Points on a hilly landscape, in no order, each with its height.
From any point a climber steps to the highest of the 2 points nearest to it. It stops when none of these is higher. Distance is the straight distance between rows; heights are no part of it.
sumop: [  3   5  22 -18 -10   9  16  -8 -11 -15   8 -18   8 -18  -7  -8   7  38
   3   6]  h=238
Geso: [ 10 -20  21   5   0  -5   0 -43 -13  19 -16  21 -19  -7 -11 -18  -3 -25
  -6   3]  h=156
Nugun: [ -2 -13 -15  12  -3   5 -12  17  -9   6  21  11  30   4   3  31   6 -27
  -2   1]  h=434
zira: [ 10  11   8   7 -14  -4   2  17 -25   8  27 -29  10  18 -17   7  14  34
  -5  30]  h=408
Bazas: [  2 -26  22  -8  -7   0  -2 -38 -14  24 -29  20 -17 -20   5 -36 -18 -16
 -18   9]  h=197
Pizo: [  4   0 -17  -5 -21   5 -16  22 -12  -1   0  17  15  29  12   6  -9   3
  -8   3]  h=127
Likeg: [ -8  11  22 -17  -5  22   3 -18 -12 -18  -4   2   7 -15  11 -21   7  31
   4   2]  h=277
Kidi: [ 21  -2  -1  -9 -33   1   8  -1  11  -5   8  -9   9 -15   0 -10   2   1
  -2 -11]  h=61
Vap: [  2   0   4  -4  18 -10 -12 -20  -4  19 -26  17 -20  14  15 -33 -19  -5
  -8   2]  h=235
zuto: [ 23  -9 -11  35  -7   0  -4  -1   1  12  32 -10   1   8  -6  -4   5  -1
 -15   3]  h=513
Befo: [-23  -4   5   4  13   0  10  -1  38   3 -20  21 -30 -11   5  -4 -18 -39
  17 -21]  h=298
rab: [  4   8  19   9 -10 -15   8  -5 -30   2  20 -17   6  -2  -5  -7   4  31
 -13  34]  h=377
diz: [ 27   8 -12  -2 -23  15  11  10  14  -6  11 -17  16 -20 -11  16  17  -4
  -3   3]  h=115
mov: [ -3   8 -14  -7  -6   6 -11  18   7   4 -11  15   2  28  -8  10  19 -10
  13 -20]  h=14
zin: [  3   5 -14  14  -8   0  -1  19  -8   4  20 -16  19  16 -12  10  34   2
   1   6]  h=572
vol: [ 19 -15  32  -4 -29   3   4 -32  -5   9  14  -5  -6  -2  -1 -19 -26  29
  -6   7]  h=330
bekaz: [-16 -12  -5 -24   5   4   7   0  27   2 -30  11 -13  -6  -2  -8 -10 -35
  16 -24]  h=226
kager: [ -1   6 -13 -13  -4   1  -1   1  10 -12 -12   4  11 -13   8  12   2  -3
 -10 -12]  h=407
Bib: [ -7  11   0   1 -15  10 -12  -8  -6  -9   1  17  10   4  17 -16   7  10
  -9  -5]  h=393
noz: [ -1  27 -11   5  12  14  -7  24 -10 -24   7  -1   9  23 -27  20  19  13
   0   8]  h=18
Rovi: [ 13  -7   5 -32 -51   9   3  10   3   8   1  -2  23   6   9  15  -9   8
  10  -9]  h=241
Dova: [-24 -17 -26 -10  -9 -11 -14   3   1  -2  -5  -1  16   2  15  -5   1 -21
   1  -8]  h=779
setig: [-27  10 -10  22  31  -4  10  35  20 -14  14   5 -13   5  -6  35   2  -2
   5  -3]  h=645
zivaf: [ -2 -13 -10  18  13 -21  -2   4   4   5  22 -19   5  -7  -4  14 -10 -12
   1   9]  h=274
sofi: [  7  -7  28   5 -22  -4   0 -25 -29   7  12   3  -3   4   2 -12 -12  32
 -11  25]  h=352
pum: [ -4  -1  -3 -22 -44  11 -10  10  -9  -3  -3  18  13  24  13   0 -12  13
  -1  -4]  h=173
sonof: [  2  12   7   1  34 -10   8  -8 -13  -1 -10  -2  -9   3 -15  12  13   2
   7  11]  h=657
zeda: [ 14   5  19  -3  25  -1  -2 -14 -23  14 -32  -5 -17   0  16 -30   0  25
 -10  -5]  h=140
fep: [ 20   8  16 -15  -2   1   2 -18 -10   8 -15   1  -9   4   5 -14  -8  26
 -10   1]  h=117
Vipul: [ 21  -8 -17  34  -2  10  -6  10  -4  10  33  -6  22   7  -6  24   1 -15
 -10  11]  h=461
raf: [  3 -10   4 -16  -1 -21   3  -9   6  21 -26 -11 -24 -12   4 -31 -14 -17
   7  -6]  h=136
suba: [-31  -8 -24 -18   2  -8 -10  -3   1 -10 -23  -6   9  -4  17 -22 -10 -12
   1 -23]  h=620
rut: [-15  -4  25 -13 -57  -4   8   7  -7  10   5  -8  20 -23  12  13  -5  13
   6  15]  h=368
Guvav: [ 10 -15  22 -13 -35  10  -5 -32   0  10  -5   5 -14  -4   3 -36 -37   2
  -8   9]  h=290
riron: [  5  -5 -19  15   4  -7 -11   1   3 -13  16   1   0   4  13   5 -12 -14
  -1  -6]  h=324
funa: [ -8   5 -25   4   9  -1   4  29  12 -11   7 -20   7 -13 -15  32  16 -10
   4  -5]  h=233
Tazad: [  4  12  11 -10 -24  22   0 -22   5  -5  -9   8   4 -13  13 -28   7   9
  -3 -10]  h=334
Rilas: [ 11  -9  12   8  39   3  -9 -18   1  22 -25  18 -33  22   2 -14  -7   4
   6  -2]  h=188
vup: [ 13   9   4 -15 -10  14  23 -12   1 -13  11 -21   1 -15 -26   5   8  20
  -1  15]  h=203
zep: [ 13  13  -2   5 -23   2  -8  33 -22  -7  34 -18  27  23  -4   5   5  26
  -5  17]  h=441
Bosav: [-10  11  -4  -7   5   8  -7 -12 -16 -29   1  18  10  -8  11  -4   7  11
 -19  10]  h=445
Buf: [  8  18 -11  12   3   8 -13 -10  -4  -4  -8  25  -6  11  17 -22   4   5
 -27  -1]  h=346
zem: [ 12 -14  35 -20 -23  16   5 -32  -5  20 -37  11 -20 -16  10 -40 -25   4
 -13   7]  h=240
Vibim: [ 15   7   0 -11   0 -11  -1  -5  -7  -4   4  -4   3  15  -1   4  -6  23
   6   6]  h=91
dok: [ -6   5  -8   1  10  -5   7   5  18 -10  -1  -3  -1  -8  -7  18   9 -20
  10 -17]  h=319
ribug: [-12   0 -13  -4 -23   6   6  21  -5 -13  20 -17  35 -16  -4  14  17   2
  -6   9]  h=485
nuzoz: [ -8  -5 -10   3  24   6   0  -6  33 -11 -20  23 -24 -10  13  -5 -27 -28
  -3 -25]  h=345
zesu: [  0  -1  -9  10  -2 -16  -7   9  -3  10  11 -20  11   9  -4  -9  20  -4
  17  -2]  h=704
Zoguv: [  8  -3  20   3  29  -3   1 -12   6   6 -11   2 -21   9 -22  14   1   4
  19   2]  h=739
feza: [-16  -3  -7  -1  15  -8  -8 -16   1  -7 -10   6  -7 -11  12 -18  -5 -12
  -1  -7]  h=509
nubun: [ -8  -7 -23  16  14 -12 -10  19  20  -5   8   6  -4   9  17   0 -11 -24
  13 -18]  h=380
Defat: [ -9 -20 -12   7 -15   4 -11  -1  -1   3  14   4  23   9   5   6  13 -27
  10  -2]  h=571
Lusu: [  6 -14  16  -8  31 -13  -2 -15   7  28 -35  -5 -33 -11   9 -26 -26 -10
   8  -7]  h=186
lisud: [ -1  21 -11   4  20  -3 -13   7 -11 -12   3   5  -3  36 -21   9   5   7
   7  -2]  h=51
Boza: [ 13 -10   0 -15 -24  -9   0  -5   1  11  -8   1  -2  -4   2 -18 -17  -6
   3  -4]  h=68
timas: [ 11  -9   9  -3  36 -15   0 -13  -7  17 -17 -19 -24  -8  13 -24  -6  12
   2  -1]  h=159
Sizen: [  8 -17  -5  11 -37  28   1   9  -2  17  30 -10  35 -13   4   5  19 -17
   2   1]  h=619
fuzez: [ -6  21  11  -7  19  -6   4   1 -16 -27  -7   3  11 -17   3   6  10  22
 -20   9]  h=492
Kek: [ -2  -1  16 -24 -47   0  19   4  -2  11  -8   7  12 -10  12   5   3   8
   6  -2]  h=309
leget: [-10 -11  -8  30  24 -19   2  -4  12  -3  23 -17 -11 -14 -15   8  10 -16
  10   4]  h=234
tas: [  2  -1  -4  34  21 -19   7 -12   0   2  19 -10  -4 -15 -23   2  20  -7
 -16  15]  h=199
dalit: [-11  19  -1  -8  20  -2  12   7 -10  -8 -10 -13   8 -10 -16  15  20  12
  -4  17]  h=563
mosu: [-13   1   6  -9 -41  -2  15  19 -14  -2  12 -17  36 -15  15  18  -3  12
  -1   5]  h=417
bised: [  8 -14  -5   1 -23  26   0  22   1  -1  27 -15  45 -20  -6  27  16 -18
  -4   9]  h=589
Budog: [ 24   1  -1   1  -2  12  11  -8   8  -5  10 -13  -4   6 -33  17  11   9
  10  10]  h=158
legak: [-28  -1  20   9  50  -7  10  11  22   2 -10  11 -29  -1   8   9  -4   4
  25 -13]  h=761
Madif: [ 11  20  -7  -8  -1  -1 -11   6 -16  -4   0  13  -1  32  -1   8  -5  11
 -10   5]  h=87
mede: [-16  11 -11   6  32   3  -8  12  22 -12 -11  27 -23   8  22  -4 -19 -12
   2 -20]  h=390
pas: [ 11   7  -1   0 -14   7  -6 -15  12  18 -22  17 -13  17  15 -30  -8   3
 -20  -3]  h=295
pimu: [ 12  -8  -8  21 -10  -9 -14  -6   4  18  22  -8  -2  17  -1 -23   9 -10
   6  -1]  h=580
lum: [ -8  14  -2   3  44  -6   3  -9   5 -30  -7   0  -8 -12   2   8  -8   3
  -2 -10]  h=520
Ruso: [  0   7  -7  12 -11  14  -6  40 -29  -5  34 -22  29  20 -18  19  28  12
  -5  22]  h=484
fegan: [-32   8   2  24  38 -12  10  28  22   1   7  19 -26   4   7  19   3  -4
  17  -8]  h=706
Rim: [-20  -1 -13   9  29 -14  -5   7  17   1  -7   4 -17   0  16  -9  -4 -10
   4 -20]  h=440
nofig: [  6 -25  14  -8   3 -16   9 -35  -2  18 -17   6 -29 -16 -18  -5 -18 -34
   0  -3]  h=116
rav: [-20  12  -4   6  43   0   4  16   3 -25   5   4 -12  -6  -9  30  -7   1
  -5   3]  h=578
fefav: [ 17   8 -20   8  -6  13   5  19  22  -9  14  -6  10  -6 -15  38   8 -11
  -7   0]  h=170
ruv: [-17 -10 -18 -18  -9   6  -5   9  17   3 -19  13  -2  10  -3   4   6 -22
  27 -21]  h=118
boro: [ -2   5  21  20  54  -3  14   7   9   6 -12   5 -37   7  -7  10   2  10
  16  -1]  h=806
pegi: [ -9   5  -9 -27  -8  -2   6   8  -1 -23 -11  -3  22  -2  -8  26   3  13
   2  -3]  h=331

For each start below, name the point where the climber stops.
Kidi -> kager
sofi -> zesu
vup -> boro
nofig -> zesu
Vap -> boro
ruv -> Rim
pum -> Sizen
